Points on a hilly landscape, in no order, each with its height.
From any point a ball rolls to the lowest of the 2 points nearest to it. It stops when none of these is lower. Distance is the straight distance between rows; heights are no part of it.
k88 h=57.7: [-63 -12  28  11 -12  45  11  12  14 -16  -4  13 -18  33  52   6   1  10
 -48 -86 -15]
k153 h=45.3: [ -4 -44 -41 -24 -34 -30 -32  -4  33  70  46  62 -50 -13  36 -15 -53 -36
  -7   1  62]
k438 h=30.7: [-29 -30 -28  29 -25   3 -16  31  63 -14  60  67 -77  65  48 -65 -34 -25
  32 -13   5]
k898 h=22.8: [-11  -8 -79 -55  18 -17  -6 -37 -19  66  52  55 -12 -43  52  10 -16  -2
 -14  -2  34]
k118 h=66.2: [-77  18  23  18 -23  66  -6 -14  43 -16   5  -2 101  81 -35 -70  22  46
 -11 -48 -49]
k960 h=70.0: [-22 -22 -27   4  -9 -19  31 -17  57 -14   7 -19  48  32 -21  22  41  53
  -9  20   7]
k873 h=42.3: [ 29 -33 -54 -10  35 -37 -41  11  35 -10  46 -16  41 -26 -34  62 -10  -6
  21  31  25]
k437 h=83.4: [-68 -46 -12 -42 -27  35  -7 -20  32   3  12  43  12   9  20  10 -32  24
 -26 -48  16]
k336 h=36.5: [ -5 -31  38  11   7  27 -17  -4 -18 -33 -13   9   6   7  -5  23 -16   9
  -1  15 -41]
k432 h=54.6: [-49 -15   9  30  18  31  -8 -33  69 -22  52  42  42  74 -13 -15  10  10
  18 -30 -44]
k624 h=14.5: [  5   8  18 -35 -71  -5 -26  46  46  22 -45 -16  -8 -12 -52   3 -28 -21
  29  18  46]
k464 h=37.1: [ 16 -33  10   3  33  -6  31 -21 -79 -26 -45 -46  61 -53 -10  28  44  42
 -40   7   0]
k114 h=30.2: [-28   8  54   6 -17   7   7   4 -22   0 -47 -19  -2   9 -22 -30   3  49
  -4  47 -12]
k244 h=9.6: [  6  17 -41 -45  15  29  -8 -49   8   7   7  32  48 -37 -43  45 -29  18
  12 -37 -17]
k906 h=57.1: [-54  82  67  -9  -1  53  -4 -24 -19   8 -42 -15  51  41  -9 -84  11  26
  12 -34 -78]
k255 h=31.2: [-18 -41  20  43  10  -3 -41  41  29 -45   6  53 -38  51 -21 -13 -37 -39
  43  59 -21]
k40 h=40.3: [  6 -33  62  29  41 -30  20 -49 -33 -31  -4 -28  27   5  37  27  56   4
 -11   8 -39]
k702 h=55.9: [-39 112  35 -18 -11  46  -6   3 -22   4 -30 -19  22  32  24 -83  -4   0
  17 -73 -47]
k86 h=53.2: [ 13 -33 -55  -4  44 -18 -20 -21  21   5  79  37  -6 -18  32  22 -24  -8
   4 -13 -11]
k650 h=28.4: [ 52  51  27  27  22 -31  20  17 -49  -6 -18 -62 -40 -24  11 -21  25 -10
  23  51  -5]
k746 h=43.8: [ 14 -42 -14  -8 -54 -35 -29  21   1  71  25  57 -64 -23  -1 -14 -28 -39
   0  19  76]
k223 h=36.4: [ 10  23 -42 -17  -7 -16  -6  -3  33  25  27   4  10  -1 -46  15 -11  31
  15  30  20]
k184 h=47.0: [-18 -48  55  11 -51  71 -31  59  28 -26 -17  15 -25  35  -7  10 -34 -31
 -18 -41  12]
k142 h=51.7: [-10  15 -24 -33  38 -50 -10 -56 -24  30  47  22 -15 -27  43  14 -23 -27
  30  19 -18]
k731 h=25.6: [ 39  48 -14 -14  -6  74  25  11 -63  -3 -48  -3   4 -44 -23   7   8 -17
 -23 -30  -7]
k360 h=55.8: [-38  -1  48 -35 -29  -8 -16 -15   5   5 -40  -6 -43  -1  29  16 -39 -20
   0 -21  -3]
k399 h=79.3: [ -2 -11 -31  17  10 -43   9 -21  72 -19  90   5   6  46  43  10  -1 -10
   9 -21 -18]
k718 h=60.4: [-38  35  54  19 -55  53  18  43  25  -6 -31 -36  12  68   0 -59  34  29
 -33 -37  -5]
k577 h=45.0: [ 73  51 -65 -40   0  24  29   9 -29   8  -5 -18  41 -54  -4  26  -1 -12
  -4 -43  32]
k536 h=48.1: [-19 -42  -9   3  21 -29 -39 -14 -35  30  34  42 -52 -27   1  14 -18 -12
   2  64  27]
k452 h=55.1: [ 24   3 -47   2  74  14  20 -41 -78  -5  33  35  -2 -52  50  18  -4 -45
  -1 -13 -15]
k240 h=42.6: [  1 -51  31  72   4  44 -22  24   3 -55  25  41 -35  38  -5   1 -10 -27
 -13 -21 -34]
k521 h=56.6: [-12  27 -44  25 -10   7  38 -20 -34  42   5  18 -21  -8  -1 -29  29  33
 -42  36  23]
k574 h=16.9: [ 10  46 -36 -29   8  68   8 -35 -24 -20  -9  23  56 -13 -40  22 -12  17
  -7 -62 -27]
k352 h=36.3: [ 23  51  70  23  -7  -5  -5  14  29 -31 -41 -75  35  27   0 -27   5  -2
  19  -3 -57]
k162 h=50.4: [-17  56  15  38  27   0  62 -20 -25  -3   5 -12 -15  26  67 -34  38  -1
   7 -31 -39]
k312 h=53.4: [  1  13 -30 -47  43 -10  17 -30 -49  23  24  18   2 -56  60  25 -10 -31
  11 -11  -9]
k571 h=49.7: [-26 -38   1  24   3  39 -15  20  70 -45  27  25   0  63 -21   3 -10   5
   2 -27 -19]
k839 h=54.7: [ 22 -45  20  15  -4 -10 -58  23  15 -41   3   6 -16 -11 -29  44 -45 -56
  20  25 -34]
k569 h=29.9: [ 58 -29 -56 -41 -13  10 -46  28 -14  31  20   8  23 -72 -35  56 -26 -27
 -13 -24  54]
k977 h=84.4: [-72  -8  -8 -14 -28  41   9 -11  48  14  12  42  -2  32  -8 -24   1  49
 -15 -34   2]
k527 h=25.8: [-15  26 -62 -77 -17   3   5 -31  -8  48  17  25  -6 -55  23  10 -40   1
   4 -30  37]
k843 h=58.7: [-16 -70 -52   2 -42   9   6  31  56 -17   0  -6  37   5 -59  31 -10  35
  -3  39  57]
k412 h=54.4: [ 59 -17  -4  29  12 -20   0  27 -21 -23  12 -35  -2 -18  20  42   4 -32
 -10  12  19]
k701 h=37.0: [-12 -22 -24  21 -28   2  -8  42  80 -16  54  37 -57  59  49 -37 -26 -41
   3 -66   5]
k16 h=30.3: [ 40  32 -42 -62  26 -60 -49  -3  -1  18  24  29 -28 -50  21  -3 -68 -62
  50  -2 -18]
k648 h=18.0: [-29 -19 -56 -31  -2   6  14 -43   2  38  39  48  -1  -4  12  17 -10  39
 -13   1  39]
k695 h=34.2: [ 21  33   8 -12  -2 -58 -23  10   9   0   6  27 -65   9  12 -15 -34 -41
  48  29 -33]
k29 h=59.6: [  9  89   3   4 -11 -14  44 -18 -40  36 -29  -6 -25   0  15 -46  26  34
   7  27  13]
k618 h=25.7: [ -9  31  54  39   7   4 -48  37 -18 -54 -16  30 -50  52 -12 -81 -19 -36
  10  20 -74]
k662 h=54.8: [ 11  14 -67   3  12   9  16 -25 -47  40  36  13   6 -29 -20  -4  10  42
 -27  35  43]
k224 h=49.2: [ -7  53  19   2  27 -20  57 -48 -14 -12   3 -27  24  -2  55  -9  50  -7
  16 -42 -20]
k178 h=51.6: [ 27  26  21  29  18 -19  35  -3  -2 -12  19 -18 -37  18  61   1  15  -8
  -5 -24 -22]
k28 h=32.6: [ 15  -7  18  68   8  47  30 -19 -56 -29 -12  -1   7  18 -19  -7  33  30
 -46   3 -22]
k761 h=86.9: [ -6  -9  -4  -5 -64 -39 -12  27  41  22  -2  33 -95  19  28 -45 -28 -43
   4 -21  34]
k472 h=60.6: [-31  75   1 -16   1  19  40 -42 -56  22 -29  13 -12  -2   9 -46  31  36
   7  -1 -23]
k172 h=72.1: [-19 -17 -25   4 -35  -8  26  14  96  -8  -6 -32  17  41 -19   2  17  58
   3  35  32]
k920 h=37.6: [  2  18  24  23 -11 -42  -5  16  16 -19  -2  -4 -51  29  22 -35 -17 -16
  30  28 -21]
k390 h=20.6: [ -7  26  64 -17  -8 -35 -17  -8  -8  -7 -65 -43  -1 -35 -20  -1 -10  -3
  31  29 -21]
k845 h=39.5: [ 38  26 -72 -54  72 -52 -11 -10 -27  31  30 -40  31 -75   4  38  -1 -25
  37  16  36]
k120 h=45.6: [ 32  21 -40  25  26 -15  71 -34 -39  -3 -19 -43  65 -28 -10 -10  71  50
 -19   2  -9]
k335 h=27.1: [-42  22  46   1 -35  28 -32  22  -7   3 -58  13 -20  22 -48 -41 -16  23
  10  58 -15]
k315 h=75.2: [  8 -52 -11  39   4 -15  11  29  90 -51  22 -27  22  47  -7  28  20  13
  19  29   6]
k919 h=46.8: [ 22 -25 -30  -4  42 -50 -15   8 -13  -8  18 -39  58 -36 -43  66  17  24
   3  29  18]
k398 h=16.8: [ -7  19   0 -53  -3   5 -16 -35  16  16   5   6  16 -11  -1  26 -32   0
  21 -15 -17]
k451 h=55.2: [ 36  12 -41 -60  51 -17  -3 -41  -9  -3  42  -5   3 -68  59  44 -42 -53
  36 -23 -12]
k694 h=59.4: [-30  37  37  40 -22  61  36  15   0  -8 -30 -45  24  80 -30 -72  45  68
 -40   0 -19]
k263 h=47.6: [ -3  20   7 -14  41 -27  28 -40  -5 -14   4 -31  29 -20  51  36  15   4
   6 -21 -26]
k625 h=86.1: [-17 -15  -1   1 -50   8  -5  26  34  26   8  44 -53  29 -11 -31 -31 -11
  17   1  37]
k268 h=24.6: [ 34  10  30  -4  11  -8  -7  -2 -49   2 -59 -41   8 -41 -27   6   0  16
   7  52   6]
k232 h=40.7: [  5  37  -2  -2  14  34  58 -45 -18 -15 -33 -20  99 -11 -10  -8  47  28
 -20 -64 -50]
k349 h=31.9: [ 23  71  68  -4  41  -2  41 -20 -48 -32 -55 -49   8   5  49 -43  33 -33
  18 -18 -52]
k26 h=46.2: [ -6 -61 -37  13  14  -7 -32  -3 -31  57  38  53 -15 -31 -19  25 -14  19
 -29  49  56]
k43 h=44.5: [ -3 -45  61  30   9 -27  -6  -4  14 -39 -14 -41 -19  15  30  35   2   0
  -8  35  -4]
k70 h=65.2: [ 12  60 -51  11  50 -38  32 -67 -19  15  38   9  35 -26   0  -7  26  29
  28  29 -11]
k583 h=54.9: [  9 -51 -16   0 -33  20 -10  42  76 -22  -3 -10  16  19 -60  31 -32   2
  21  22  32]
k739 h=50.2: [  4 -55 -32 -29  14 -27 -48 -18  30  14  72  58 -30 -30  57  19 -63 -45
  16 -19 -16]
k138 h=24.4: [  1 -36  16 -22 -38  15 -33  30  -5  25 -27  -1  19 -34 -57  37 -17   4
 -12  19  23]
k724 h=59.7: [ 75  14  -1  29  73 -39 -19  -9 -29 -34  32 -26  16 -41   9  44 -14 -44
  26  11 -40]
k373 h=40.5: [-16   4 -21 -20  15 -33  15 -23 -38  47 -35 -17   9 -39 -14  26  36  58
 -13  53  55]
k269 h=77.4: [ 16 -20 -25  29  16 -42  19  12  95 -24  63 -18  -6  50  18   8   0   4
  42  22  17]
k377 h=57.3: [ 55  18  -5 -23  38 -27 -17 -12   1 -24  36 -17  19 -35  23  52 -41 -56
  25 -31 -30]
k41 h=29.7: [ 25  13  19  -4   0 -44 -57  15  10 -26  -3  46 -50   4 -29 -25 -59 -59
  56  57 -37]
k193 h=21.1: [  4  64   8 -53 -16 -10 -11  -1  33  21 -12   6 -28 -12  -3   2 -40 -28
  38  -9   4]
k424 h=62.4: [-60  -6   7 -15 -59  56   4  31  57  -3 -40 -11  32  54 -31 -22  10  53
 -39 -46   7]
k58 h=52.9: [ 38 -13  18  27  17 -25  36   5 -23 -16   0 -43 -17  -6  67  16  28 -19
 -25  -2  17]
k342 h=64.0: [-68  14   6 -10 -30  67  10   7  29 -15 -41  -4  73  70 -40 -46  31  67
 -23 -43 -15]
k447 h=31.1: [  9  20 -43 -34 -14 -25  -7  -4  58  23  37  38  -1 -13 -21   1 -56   1
  42   3  26]
k848 h=29.4: [ 24 -10  27  43 -11  18  24  24 -37   1 -19 -13 -23  13  -7  -7  32  21
 -36  16  11]
k207 h=42.7: [-18  15  17 -56  15 -62   7 -28 -19  44 -36 -41   7 -48  24  14  20  17
  12  58  36]
k98 h=73.6: [ 11  -8  16  13 -29 -10  29  37  80 -29  -9 -50   0  31 -13  19  15  10
  18   7  28]
k646 h=28.6: [-17  73  69 -22  25 -21  15 -31 -67 -17 -58 -31 -21  -3  39 -38   8 -11
  36  12 -56]
k901 h=40.4: [ 45  17 -37   2  -5 -15   8  32  19   0  -2 -30  20 -18 -54  30   6  32
  -1  31  33]
k553 h=25.5: [ 14  46 -36 -54  -4 -40 -48  -6  52  11  20  20 -28 -20  -6  -2 -66 -38
  61   4  -8]
k706 h=47.4: [  6 -44 -26 -40  -4 -49 -49  -4  34  46  52  72 -42 -19  20  -4 -67 -40
  37  22  23]
k921 h=49.4: [-17  -9 -17  18 -22  35  39 -26   7  -7 -23  -1  43  22 -23  -3  39  68
 -55 -21  -7]
k709 h=41.3: [-29 -12  23  13 -35 -17 -11  39  64 -31  -5  10 -67  55  21 -44  -1 -29
  19  -4  -7]
k311 h=35.3: [ 43  -4 -51 -38  60 -14 -24  -2 -74  12  -8 -25  54 -88 -43  44  34  -1
 -25  15  40]
k821 h=88.3: [ 16  -2  13 -19 -56  -2   9  12 -31  49 -20  36 -59 -34  20  -7   5 -38
 -34 -21  55]
k121 h=85.3: [-33  -2 -26  13 -38  42   6  19  30   9  18  48 -43  40   9 -24  -4  28
 -12 -15  25]
k823 h=56.9: [-27 -16  37 -20 -28  33  -3   4   5  -5 -19   6 -26   5  46  38 -18 -22
 -29 -71   5]
k837 h=23.3: [-12   4  26   8  -7 -10 -73  41  38 -42 -18  42 -34  34 -47 -43 -56 -46
  63  55 -47]
k322 h=65.0: [-37 -63 -63  -7 -18  -3  24 -11  56 -19  -9  -8  65  13 -63  18  14  66
 -34  22  28]
k235 h=46.4: [-44 -35   7  17 -31 -10  35   5  27   6   0 -18 -33  45  43  10  24  40
 -40  14  26]
k948 h=41.2: [-30  -6  17 -12 -34   7 -11  41  58 -35  26  -6 -28  53  49 -13 -34 -24
   7 -84 -11]
k345 h=61.7: [-19  67  16  -1  16  30   1 -47 -13   3  -4   8   7  13  -7 -28  10  12
  20 -17 -43]
k520 h=37.7: [-12 -79   3  45  17   0 -27  31  21 -47   6  23  -5  33 -47  19 -17 -19
  39  82  13]
k669 h=58.4: [-35  49  45  16 -20  44  22 -31 -13  12 -48 -24  34  50 -28 -68  25  60
 -12  -3 -44]
k409 h=87.9: [ 24  38   1 -36 -56  -2  15  22 -25  35 -32  21 -66 -22  47  -9 -21 -74
  -3 -51  29]
k647 h=49.5: [-36 -65  43   3 -34  57 -42  36  47 -46 -38   1   7  33 -31  18 -23   6
  -6  -6  -9]
k486 h=35.9: [ 15  23   2  70 -15  54  17   1 -12 -22  14  26   6  44 -20 -30  18  26
 -21  11 -35]
k773 h=50.1: [-55 -63  16  -2 -52  38 -35  20  13  22 -14  70 -31  14 -53 -12 -42   3
   3  43  29]
k770 h=29.6: [ 13 -23   0  43  19   1 -11  18  13 -34  -1  -8  15  26 -72   3  11  15
  32  84  -7]
k862 h=23.5: [ 11  36  64  12 -12  -3  -7  13 -55 -15 -45   3 -65   6  41 -28   4 -31
 -16 -30 -37]
k411 h=9.9: [-52 -42 -34  -5  -1   2  -3 -31  16  29  49  65 -38   8  36  -9 -29  24
   0  15  13]
k707 h=42.9: [-16 -18  57  43  22 -14  39 -50  12 -48  12 -30  56   9  38  -1  55  -6
  -7 -32 -60]
k103 h=62.1: [  6   9 -51   0  66 -59   7 -39 -25  19  32 -13  25 -21   2  16  40  36
   9  42   5]
k166 h=51.8: [  33  -10 -108   15   42  -21  -12   -8  -40   46   51   13   19  -32
  -35   11   17   29  -40   31   42]
k80 h=37.2: [-25  -7  -4 -14  -1  -8  44 -39 -62  30 -46 -18  25 -22 -19 -12  44  81
 -42  49  15]
k818 h=52.5: [-24 -23  42 -14 -47  20 -37  23 -11  31 -41  56 -31 -15 -55 -15 -43 -21
   8  30  26]
k881 h=57.2: [ 30 -17 -33  34  72 -57  21 -47 -42  -7  34 -45  64 -30 -11  21  71  32
  -2  42   8]
k666 h=41.5: [  4 -29  75  43  39 -48  -1  -8  -6 -38   7 -15 -34   7  32  13   5 -12
   6  55 -51]
k489 h=41.4: [ 49  32 -59 -17  33 -29  -6   4  -5  24  31  -7   6 -47   5  31  -8 -25
  19   8  32]
k751 h=39.4: [  4 -40  21  33  -2  59 -10   5 -30 -23  12  39 -19   3   4  29  -8 -12
 -31 -33 -30]
k859 h=53.9: [-91  11  20  27  18  21 -19  -1  69 -34  44  49  13  69  18 -40 -18 -12
  36 -51 -53]
k587 h=36.9: [ 40  22  22  58  45 -37  -6 -11 -43  -7  26 -12 -19   4 -32  -6  12  15
  33  69 -22]
k572 h=47.2: [-40   4  56  56  13  31   3 -13   0 -39  41  17   7  83  44 -38  41 -10
 -34 -57 -66]
k655 h=19.4: [ 13  38  75  43  -1   6 -26  20 -37 -41 -29 -16 -35  27   7 -43  -5 -36
   2 -11 -73]
k754 h=26.6: [ 11  17  35  28 -17  30  18  27 -30  -8 -32 -15 -47  13  28 -41  19  -7
 -38 -11 -12]
k116 h=32.3: [ 50  30  18  51  56 -29  31 -26 -49  -6  18 -29 -21   0  22 -16  46   1
  34  36 -30]
k185 h=32.2: [ -2   8 -25 -38 -57  37   1   5  31  30 -14  -1  20   2 -25  15 -21  26
 -31 -30  38]
k915 h=47.3: [-12 -72  33  11  10 -50 -35   6  26 -33  12 -16 -28   9  21  33 -17 -20
  23  32   0]
k712 h=36.7: [ 34  43  16 -15  -3  38  40   7 -25 -37 -28 -37  23 -17  26  16  31  -9
 -31 -86  -3]
k785 h=48.6: [ 10 -48 -65   1  34 -12 -40  12 -47  44  31  25  25 -45 -38  21  24  11
 -25  44  52]
k753 h=88.6: [  5 -17  -7  -9 -27 -27  -2  10 -61  96  -8  15 -60 -44  23   1   5 -41
 -16  18  84]
k198 h=48.5: [-54  40  40  31   0  24  -5  11   2 -22  24  23 -15  70  58 -48  11 -11
 -14 -77 -49]
k54 h=81.6: [ 11 -54 -36   5   3  26   9  15  58 -21  57  21  -5  10  27  36 -13   0
 -25 -43   4]
k292 h=34.7: [ 21  36  53  -3   8  23  27   6 -38 -24 -54 -53   7 -17  38  -6  26 -23
 -10 -41 -30]
k316 h=38.5: [ 57 -19 -47 -20 -52   2   0  45   5  64   7  16   2 -52 -57  18   9 -15
 -29  -2  84]
k719 h=51.2: [ 36  -2   2  12  55 -39   6 -14 -17 -19   6 -59  62 -21 -47  35  44  34
  11  52  -6]
k506 h=61.2: [-38  31  15   5 -46  33  34  24  52 -16 -30 -43  21  50  18 -20  21  38
 -24 -68   3]
k205 h=58.3: [ 13  60 -38  18 -29  -9  36   9 -20  33 -14 -16 -26   4 -29 -24  32  22
 -15  46  41]
k440 h=51.4: [  2 -32  18  -7  27 -42 -42   4  27 -25  30  10 -33  -1  24  26 -49 -39
  25   4 -50]
k21 h=57.9: [-14 -65 -30 -45  43 -47 -28 -34 -11  37  52   3 -21 -46  70  35 -25 -22
  -7  29  29]
k995 h=56.2: [-21 -63 -18  -4  57 -43 -29 -25 -14  11  67  10   7 -27  27  38 -14  -6
   1  32  -3]
k494 h=45.1: [ -4   4  -4 -40  53 -53  11 -41  -8  -1 -11 -60  35 -51  32  40  18   8
  23  28  16]
k517 h=42.2: [ 14 -34 -49  -4  24   5  64 -38 -89 -20 -58 -13  85 -64 -11  10  53  51
 -68 -17   3]
k883 h=46.3: [ -8 -68  41  52   6  50 -14  32  32 -65  18  14  15  57 -28  15  -7 -17
   8 -16 -31]
k596 h=43.0: [ 70  24 -63  11   0  -2  28  16   1  12  17 -22   7 -40 -18  40   8 -10
 -15 -13  25]
k258 h=54.3: [-24  90   9 -21 -27  41  -9  22  -1  -1   6  26 -15  33  21 -56 -19 -11
   5 -82 -29]
k381 h=28.5: [ 41  51 -15 -14  26  22  41   1 -87   5 -38 -31  15 -67   9   6  26 -11
  -5  -5   9]
k125 h=51.3: [ -3  15  -2  15 -33  57  22  -6  -8  -1 -17  20   8   6 -11  15   7  39
 -48 -55 -12]
k179 h=42.5: [ 30 -75 -25 -24 -31 -33 -37  49 -12  79  50  26 -28 -41  -4   8  -9 -58
 -12  -5  91]
k72 h=47.7: [-28 -12  -9  16 -13   5  71 -30   5  -5  -9 -15   2  21  32   4  58  56
 -42  -4  -2]
k531 h=40.9: [ 28 -75 -38 -10 -50 -12 -31  49   2  74  12  30  -6 -46 -59  18 -15 -43
 -19  25 100]
k931 h=24.7: [ -3  60  46 -45  25 -40  16 -32 -43   9 -68 -33  -1 -40  17  -5   0   6
  37  33 -18]
k280 h=43.4: [  6 -88 -29   6 -27  -1 -19  38  -2  45  21  39 -17 -20 -35  14  -9  -5
 -39  42  83]
k933 h=54.2: [-21 -29  29 -25 -31 -14 -39   8   0  13 -17  33 -50 -24   0   4 -49 -27
  18  21  12]
k25 h=34.3: [ 39 -22 -43 -46  38 -57 -81   5   9  22  49  16 -12 -56  -6  27 -72 -60
  42  13   0]
k233 h=37.5: [ 50   7 -62 -33  74 -42 -34  21 -56  40   5 -34  35 -78 -33  43  16 -48
  13  33  52]
k631 h=38.6: [  22   32  -12   -7   20   55   67  -34  -32  -24  -29  -32   63   -1
   16    0   47  -13  -32 -101  -24]
k984 h=43.3: [ 12  27  17   2  -4  29  28 -30  10 -29 -43 -39  90  18 -52 -12  26  43
 -20 -26 -55]
k737 h=37.9: [ 34 -54 -21 -36  31 -39 -68  35  39   4  40  -1  12 -42 -22  46 -53 -43
  39  28  14]
k817 h=46.7: [-27 -59   2  30 -45   8  -6  34 -17  37  -7  39 -30   9 -35  -9  -3   6
 -13  58  58]
k347 h=38.2: [ 22  42  88  -6 -10  -3   6  -1 -19 -10 -64 -96   7  19  -8 -24  20  12
  16  18 -43]
k741 h=33.5: [  3   2   9   2  28   8  39 -30 -94   2 -63 -51  34 -35 -16  -5  71  55
 -24  32   8]
k953 h=44.3: [-25 -38  36   1 -42  27 -26  73  51 -32 -24   2 -38  61  31  -4 -31 -40
  -5 -66  -3]
k425 h=23.6: [ -8  69  48 -10 -38  46 -27  24   0  20 -66 -11   3  29 -39 -43 -14   9
  12  -1 -12]
k305 h=49.9: [ -9   9 -20 -32  22 -49 -24 -28 -30  36  -2  22 -26 -33  17   3 -18   0
  24  52  11]
k534 h=38.8: [ 30  41  -1  63  10  18  46 -15  -6  -6  34 -14  17  31   1 -15  39  15
 -11 -18 -36]
k476 h=46.9: [ 41  19 -65 -12  25   8  78 -22 -59 -17 -40 -35  63 -63   1   8  53  41
 -30 -23  24]
k76 h=87.5: [ 14  25   3  -1 -38 -29   2  22  -7  14   3   3 -89  -2  61 -20 -14 -55
  -2 -33  21]
k617 h=30.8: [ 31  24   4  -2  27  15  37   5 -99   5 -64 -39  -6 -51  -4   6  52  24
 -28  32  35]
k683 h=88.8: [ 19  -7  -3 -18   5 -20  12  -7 -60  46  -3  -4 -30 -41  57  14  23 -20
 -27  16  60]
k470 h=80.7: [  6 -39 -20   6  14 -11   9 -22  48 -31  49  -8  26  12  55  43   1  -2
 -10 -44 -12]
k495 h=28.1: [ 56  26  33  13 -22 -27  -3  34 -22   6 -43 -34 -26 -16 -25 -17  23  -1
   0  63  25]
k554 h=20.5: [-45 -42 -27  -9 -24   8 -27  -1  55  27  50  90 -53  44  33 -26 -45  -2
  10 -19  11]
k632 h=33.1: [-21 -22  74  35   7  11   2  -2 -10 -19 -36 -21   4  32 -24 -14   2  11
  -4  43 -47]
k368 h=63.5: [-14  51 -25  21  39   7  25 -71  -5   1  10  17  42   1 -14 -10  44  34
  -1   6 -47]
k940 h=45.2: [-43  -6  70  42  25   1  -8 -47  25 -45  34  -1  48  53  47 -21  45 -17
   7 -43 -74]
k35 h=27.5: [ 27 -24 -14 -35 -26  -6 -33   6   9  25  -3  -1  -7 -45 -22  46 -46  -8
   0   0  42]
k747 h=44.1: [-31 -40  21  19 -27 -20  17  38  55 -20  -3  -8 -48  60  33 -17   8  12
   4  32  19]
k777 h=21.8: [ 36  35 -26 -15  -1  45  39 -17 -18  -7 -24 -22  51 -35 -30  12   6  11
 -14 -33  -5]
k442 h=32.5: [ 32 -30 -63 -43  33  17 -22  -5 -51  14   1  14  57 -83 -35  64 -15  -3
 -17 -13  36]
k52 h=35.7: [ 32   3 -53 -33 -62  18   8  29  39  38 -11  -4  14 -33 -40  27 -13   9
 -20 -22  87]
k56 h=28.9: [-27  26 -42 -53 -36  35   9 -18  10  44  -9  32  -3 -14 -11  19 -26  26
 -13 -66  27]
k545 h=19.9: [ -5 -34  36  -6 -37 -19 -14  39  23   2 -48 -19  -4 -19 -51  39 -25   2
  26  59  48]
k560 h=52.0: [ -8 -69  11  17 -34  64 -14  68  68 -42 -36  12   7  40 -57  19 -36 -20
   9   8  22]
k65 h=34.1: [-12  47  82  26  -1   1 -17  25  45 -37 -26 -66  20  75 -12 -64  11 -24
  28  -4 -87]
k468 h=36.2: [ 15 -24  14  38  29 -31 -17   1 -30  -5  20  -2  -5 -11 -52   7   9  13
  29  99   4]
k597 h=36.8: [ 32 -12  49  29  52 -33  11 -43 -41 -31   4 -24 -23   1  46   0  34 -19
  19  18 -52]
k382 h=52.7: [-27  36  -4   5 -17  54  -3  16   6  -6   8  23  -3  35  -9 -19  -1   8
  -5 -74 -33]
k213 h=31.3: [-28  36  75  27   6  19 -39  32  23 -46 -19 -11 -13  75 -11 -85  -9 -22
  24 -16 -90]
k363 h=41.7: [ 51  40 -15  28  39  -8  61 -25  -5 -18  -4 -35  46  -7   3  13  50   9
 -14 -13 -27]
k100 h=50.5: [-91  25  26  22 -16  17 -30  28  35 -16  34  28 -19  92  38 -64  -5  -3
  15 -49 -39]
k970 h=82.5: [-14 -74 -48 -17 -15  31   9 -16  30   4  22  31   0 -10  13  48 -28  17
 -45 -46  28]
k663 h=19.5: [-24  33  47 -44 -68  13 -22  41  31  15 -60  -9   3  10 -52 -21 -25  -6
  26 -15   9]

Where does a ball stop that starts at each point below?
k121: k411
k960: k411
k424: k837
k178: k244
k476: k244
k412: k624
k571: k624
